Each row is a point on a tangle of strands that fork and nearly touch. The rows are in no order.
Two points are linked if the straight distance between their rows is under 29.9. Some points are linked to none.
labu: [  9  -7   2  17  -2   0   6   2   3  22 -12 -16   5 -11  -1 -14  15 -20
  10  -8  -6]
Vule: [ -3   8  13   5 -11   1 -16 -10 -14  -9  -2  -1  -6  -2 -19  14   3  -3
  13  13  10]
mufab: [  0  -4  -5 -18  11  -3  15  18  10   6  14  20  11   1  18  -4 -10  20
  -3  -4   3]
kas: [-11  -6 -10 -17 -14  16 -17 -12   3  -5   3  28  -8   1   8  -4   2  18
   2  13  20]
teve: [ -2  -8  -2  14  -6   0   2   1  -4  19  -7 -18   7  -7  -4  -7  16 -17
   8   4  -1]
lazor: [  7  -6 -12   2  -9  16  22   5  13   9  14  25 -14  12  20  -4  -5  -2
   9  -1   5]
Bab: [-17  21 -20  10   6 -27 -11  -6  -2  -4 -14 -25   7 -12  -4   6   6   7
  -8   4 -15]
riruf: [ -5   3   5 -14   7  -2 -28  -6  11 -10  13   9   8  12  -9   5 -10  19
 -32  -8 -21]
gima: [  8 -23   7  -2   2   7  15  10   2  10 -16  -4  16  -2   1 -18  15  -6
  11 -13  -2]
Tibu: [ 12   6  11  11  12   2  14   8  14   5   0  -3  -3 -10   5  -7  -9 -15
  11  -8  -5]
ladu: [ 19 -17   6  10  -2  17  12   6   4  16  -9   5  -2  -1   5 -16   9 -10
  17 -11   5]
vak: [ 13   4   8   4  15   5  23  14  16   2   4   7  -1  -5   9  -7 -11  -7
   7 -10  -3]
Mepiz: [ 10  -8  -9   2 -19  12   7 -10  -2  11  -1   7 -22  15   8  -5   7  -9
   5  12  21]
goded: [ -1   3  -3 -11   9  -6   4  15  13   1  15  28   7   3  15   0  -9  28
 -10   0   1]
gasav: [  1   0   4  -3 -11  14  -4  -8  -2  -5   4  11  -9  10   1   5  -2   2
  11  11  16]
rez: [ 5 -5 -5 -6  0 16 25 14 11  1 17 27 -6  9 22  1 -9  6 13 -5  2]
rezof: [ -5   0  -5 -16   7   2 -15  -2   6  -2  10  17   6  -4   6  -4   0  24
 -16  11   6]
noz: [  0   7  18   0   1 -17 -21  -3 -12 -20  -1  -3  -1  12 -24  21 -10   2
 -17 -17 -13]
rozif: [-10  21 -14  11   4 -24 -16 -12   3  -5  -3 -21   3 -16  -4   4   4  -1
   0  11  -8]
raz: [  1  22  14  20  -6 -10  -9 -15  -5  -9   2 -10 -16 -12 -10  13  -3 -12
  13  11   5]
vazi: [  9  12  16  24  -7  11   6  -3  -1 -12   7   1 -23   2  -4  12 -11 -15
  15   0   6]
Teku: [-10 -10 -23 -17  13 -10  -9   4   4   6  -2   2  23   0  12 -13  -2  18
 -17   7  -5]
ros: [ 10   4  16  11   2  11   8   3   0  -8   4   1 -10   0  -4   7 -10 -11
  13  -2   5]
fipa: [  0  23   5  12   9 -23   2  -6   4  -8   2 -24  -3 -16   0   5  -2  -8
   3  -1  -7]
Sarut: [ -9  -9 -15  -9   4  -1   0   0   6  12   2   3  20  -3  21 -13   4   8
   0  15   8]
kenim: [ -2 -24  -2  -6  -7  14  10   3   0  19  -5  -4   7  -2  15 -15  14  -5
   5   3  14]
Kog: [  4  21   7   5  11 -19 -18  -1   3 -16   6  -1  -2  -5  -7   6 -13   6
 -20  -4 -12]
Kop: [ -1  11   3  -2   4 -17  -2   4 -16 -10  -7 -24   2   3 -13  12  -7  -1
 -13 -21 -23]
mase: [ -6 -16  -4 -23   7  -9   4  14   3   2   7  11  19  11   7  -6 -10  24
 -20 -14   0]
mizi: [  5  -3   0 -11  15   0  24  21  11   2  11  13   9   1  15  -6 -10  12
  -2  -5  -1]
Gunaf: [ 10  13   8  25   5  -5   8  -6  12   8   3 -20 -17 -15   4  -3  -3 -21
  10  -2  -2]
zemev: [ -5 -18   6 -21   5  -4   3  14   2  -4   8  13  17  17   1   0 -13  21
 -23 -22  -4]
zin: [  2  24  -3  10  14 -25  -4  -6  12  -4   4 -14   4 -17  12   0  -8  -2
  -4   7  -9]
bufun: [  1 -28   3  -4  -6  15  12   5  -2  15  -8  -4  10  -1   4 -16  16  -7
  11  -4   6]
duva: [  8  11   6  14   6  -6   8  -1  12   7   5 -14  -6 -13  10  -3  -7 -17
   9   2  -5]
Keso: [ -1  -2  10   3   7  10  10  17  -6 -20  21  34  -6  13  -3  15 -15  17
  -1  -8   5]
renar: [ -4   5  -9  14  -4  -8  -9  -8   1  18  -1 -15   4  -7   8  -4   7 -13
   3  21   1]
Setu: [ -6   0  -9  -4   8 -10  11  11 -12   1 -22 -26  11  -5  -6  -4   7  -6
  -2 -14 -23]
Gem: [ 19   5  10  26  -1   5   9  -1   5  10  -3 -12 -23  -8   1  -5   1 -23
  12  -9   4]
Pulog: [  1  17   6   0   8 -16 -24  -6   1 -17   2  -5   1   2 -12   8 -11   9
 -26  -6 -21]
lesez: [ 14   9  11  23 -14   9   0 -11  -6  -1   1  -4 -28   1  -6  11  -1 -23
  12   6   9]
bas: [ 3  6  6  2 -2  4 -6 -7 -2 -1  4  3 -1  1  3  4 -4 -1  8 12 10]
kiras: [-23 -27 -17 -18  -1  -4 -10   1 -14   0 -11  -5  21   3  -6  -5   9  13
  -4   6   9]
ber: [ -6  10   7   6  -6 -12  -2  -3 -10  -7  -8 -19   0  -8 -22   9   4 -11
   4   2  -2]
Zuba: [  1  11  13   1   3 -19  -7   1 -14 -18  -3 -17  -3   5 -21  16  -8  -3
 -14 -17 -14]
molif: [ -2  -3  -4  -6  -4  17   9   3  -1 -17  16  35 -10  13   8  10  -9  14
  11  -3  11]
Mevi: [ 17   4   9  24  -9   8   6  -3  -1   9  -3  -8 -27  -4  -5   4   2 -23
  14  -2   5]
leta: [ -6  17  -9  -2   3   2 -28 -14   9   0   5   3  -2 -21   5  -4   4   5
  -7  28   0]
Feran: [-10  24 -10  13   1 -15 -23 -15   4  -3   1 -14   0 -20  -4   2   6   1
  -3  19  -5]
Bofu: [  6 -11  17 -10  10   5  15  20  -2 -14   4  11   6  14  -9   1  -9   9
 -12 -21  -2]
lep: [ 10  -1   7  -4  14   6  25  19  11   4   7   8   7  -1  10  -7  -9   3
   4 -10  -4]
gom: [ -1   4  -2  -2   8 -13   8  10 -15  -1 -15 -28   5  -3 -11   5   4  -3
  -9 -26 -27]
gop: [ -4  10   5  -4   4  -9 -32 -11   0 -17   4  -6  -1   4 -21  14  -7  10
 -29 -10 -26]
reru: [-16  13 -19   2   4 -18  -6  -2 -15  -2 -18 -23   9  -4 -14   9   6   2
  -8  -1 -15]
duk: [ -8  -4 -15  -6   9 -11   6   9  -9   3 -19 -22  16   1  -3  -4   4  -2
  -6  -3 -17]
Givub: [ -1   5   1 -12   9  -2  -7   8   9  -5  15  26   3   1   5   1  -7  27
 -16   2   2]
Gozoz: [-10   1 -10  -6 -12  10 -24 -21   3   6   0  13  -2  -3   9  -5  12   5
   0  23  14]
vogod: [ -9  -4 -18 -19  10  -6 -13   1  10   2   8  16  17  -4  12 -11   2  28
 -20   9   1]
fitur: [ -6   5  10  -5   1  -6 -32 -10  -7 -15   0  -4   4  10 -26  22  -9  10
 -22 -16 -24]
Bep: [  2 -13 -13  -4 -24  13   4 -12   2   8  -1  17 -17  14  15  -3   3  -1
   3  14  23]
vize: [  4  10  14   7   6 -13  11   1  -2 -12  -4 -23  -5 -11 -13   4   5 -16
   6 -15 -15]
Zeki: [ -7   8  11   7  -9  -7 -10  -9 -11  -4  -4 -11  -3  -8 -22  10   9 -10
  10   9   4]
Pon: [  6  15   7   1   8 -18  -4   0  -2 -15   1  -8   3  -4  -6   8 -10   0
  -8  -2  -6]
burez: [ 24 -11   2  17  -3  21  15   3   5  14  -6   9 -16   7   5 -11   6 -13
  14 -14   8]
gon: [ -2  -4  -7  -5   8  -5   2   2   7  11  -1  -3  16  -5  15 -10   0   3
   1  10   3]
kesef: [  3 -15  14 -17   8   1  16  21   1  -6   6  10  10  16  -2   1 -10  16
 -17 -22  -5]
Sipup: [-14   7  -7   1  -2 -13   2  -1 -14  -2 -13 -26   8  -5 -21   9   9  -5
  -1  -1  -9]
zil: [ 16   3  -4  11  -2  18  22   4   8   3  13  18 -16  12  11   1  -6 -10
   9  -4   3]
zelis: [ -5 -15 -13 -21  11 -13  -3   8   0   3   2   4  24   8   6  -9  -4  20
 -22  -5  -2]
fona: [-16 -22   3 -11  -6   2   0   2 -20   2 -10 -10  13   5 -20  -2  14  -1
   9   2   4]
guked: [ -5  11 -10  -1  -6   8 -27 -19   7   5   2   7  -5  -7   8  -3   8   4
  -3  27   7]
kuza: [ 10 -10 -11   5  -9  10  10  -6   0  26  -7   2 -17   7  14 -12   7 -17
   4   9  15]
lukik: [ -2  -4  -8  -5 -16  17   8  -2   3 -10  14  31 -12  16  12   3  -5   8
  13   1  15]
dapil: [ -3 -10   2   3  -8   5   4  -1  -9  12  -8 -15   7  -4 -10  -3  15 -14
   8   5   3]
Lodub: [ -4  21  -9   2   5  -5 -25 -11   6  -7   4  -4   1 -19  -2  -1   3   7
  -9  21  -5]
tizik: [ -3 -18  -7  -6  -7  12  11   0   6  18   0   6   5   3  23 -11   2  -2
   4   6  13]
mipav: [  0  16  12  15   5 -16   9  -7   0  -5  -2 -29  -8 -14  -9   3   6 -19
   9  -7 -11]
gaket: [  0   3  14   6 -18  12 -14 -13 -14 -11   0   5 -17   8 -18  15   4  -7
  17  15  15]
tas: [ 21  -4   0  17  -4  22  17   4   6   5   2  13 -20  11   7  -5   0 -15
  12  -8   6]
kor: [ -4 -12 -14 -10 -24  15   6  -7   7   1   3  25 -10  13  18  -3  -2   6
   7   6  20]
koz: [  2   8  10   3   6 -11  14   6 -11 -10 -11 -24  -1  -7 -16   3   7 -12
   1 -22 -19]
Mosav: [ -9  -4 -14  -6   8 -10   1   3  -2   5  -8 -14  21  -3   4  -6   4  -1
  -2  10  -7]
Mur: [-12  -3  -8 -21  -3  13 -19  -6   3  -2   7  25  -1  -5   5  -4   1  23
  -7  10  14]
Legov: [ -3   0   5  -4   3  13  11  10  -2 -17  17  30  -5  11   1  12 -12  15
   6  -2   9]
Mos: [-10 -16 -13 -12  -6   8   2  -3   6  15  -1   9  11   1  25 -12   1   4
   2  11  17]
sive: [  5  -1   5   4 -18  17  -4 -13  -7  -8   1  12 -20  17  -5  12  -2  -5
  13  10  16]
medo: [  9  -9 -10   3  -5  11  11   1   8  27  -2   1  -7   4  21 -13   3 -11
   3   8  11]
dodet: [  4  13  10   3   6  -4  -6  -1  -1 -12   3   4   0  -3  -5   8  -9   1
   2   9   4]
Pofa: [-20 -22  -4 -15  -5   0   0   3 -23  -1 -18 -13  15   8 -31   6  16   1
   1  -7  -3]
lop: [-10 -10  -9 -13 -18  14 -23 -19  -2   2  -4  17  -5   0  10  -2   9  10
   3  18  19]
nosof: [ 12   1  21  -5  12  -4  11  16  -4 -12  -6  -8   2   8  -7   3 -11  -5
 -14 -31 -22]
pude: [-10 -13   6  -4  -7   1   1  -1 -16   5  -7 -10  11   0 -17   0  14 -10
  12   5   3]
Desu: [ 15 -14   8  12   0   7  11   5   4  15 -13  -8   7  -7  -2 -15  13 -16
  13 -13  -4]

Follow the links from the first point to the second, and from the first to the third. Name the last point that the two ways share.
zin / gop / medo => gom
molif / duk / Desu => tizik
zelis / leta / Gem => rezof
pude / tizik / lazor => Desu
Gozoz / mufab / Bofu => rezof
Mos / zil / fona => Desu
Legov / Desu / gon => tizik
vize / dodet / Mos => gom

A fork is a point with three links. Follow the links from the first point to the second and name the forks in between, in order.
duva / lop => rezof
duk / teve => tizik > Desu
lukik / gima => tizik
gima / fipa => tizik > gom
rez / kuza => Desu > tizik

A fork is a point with three links, a tip a point with one. Leave the first point through the second and follow the links. Name the first fork or tip that comes.
guked / Gozoz => rezof
gaket / sive => gom
goded / mufab => ros
kuza / Mepiz => Keso
labu / teve => Pofa
Pofa / fona => Desu
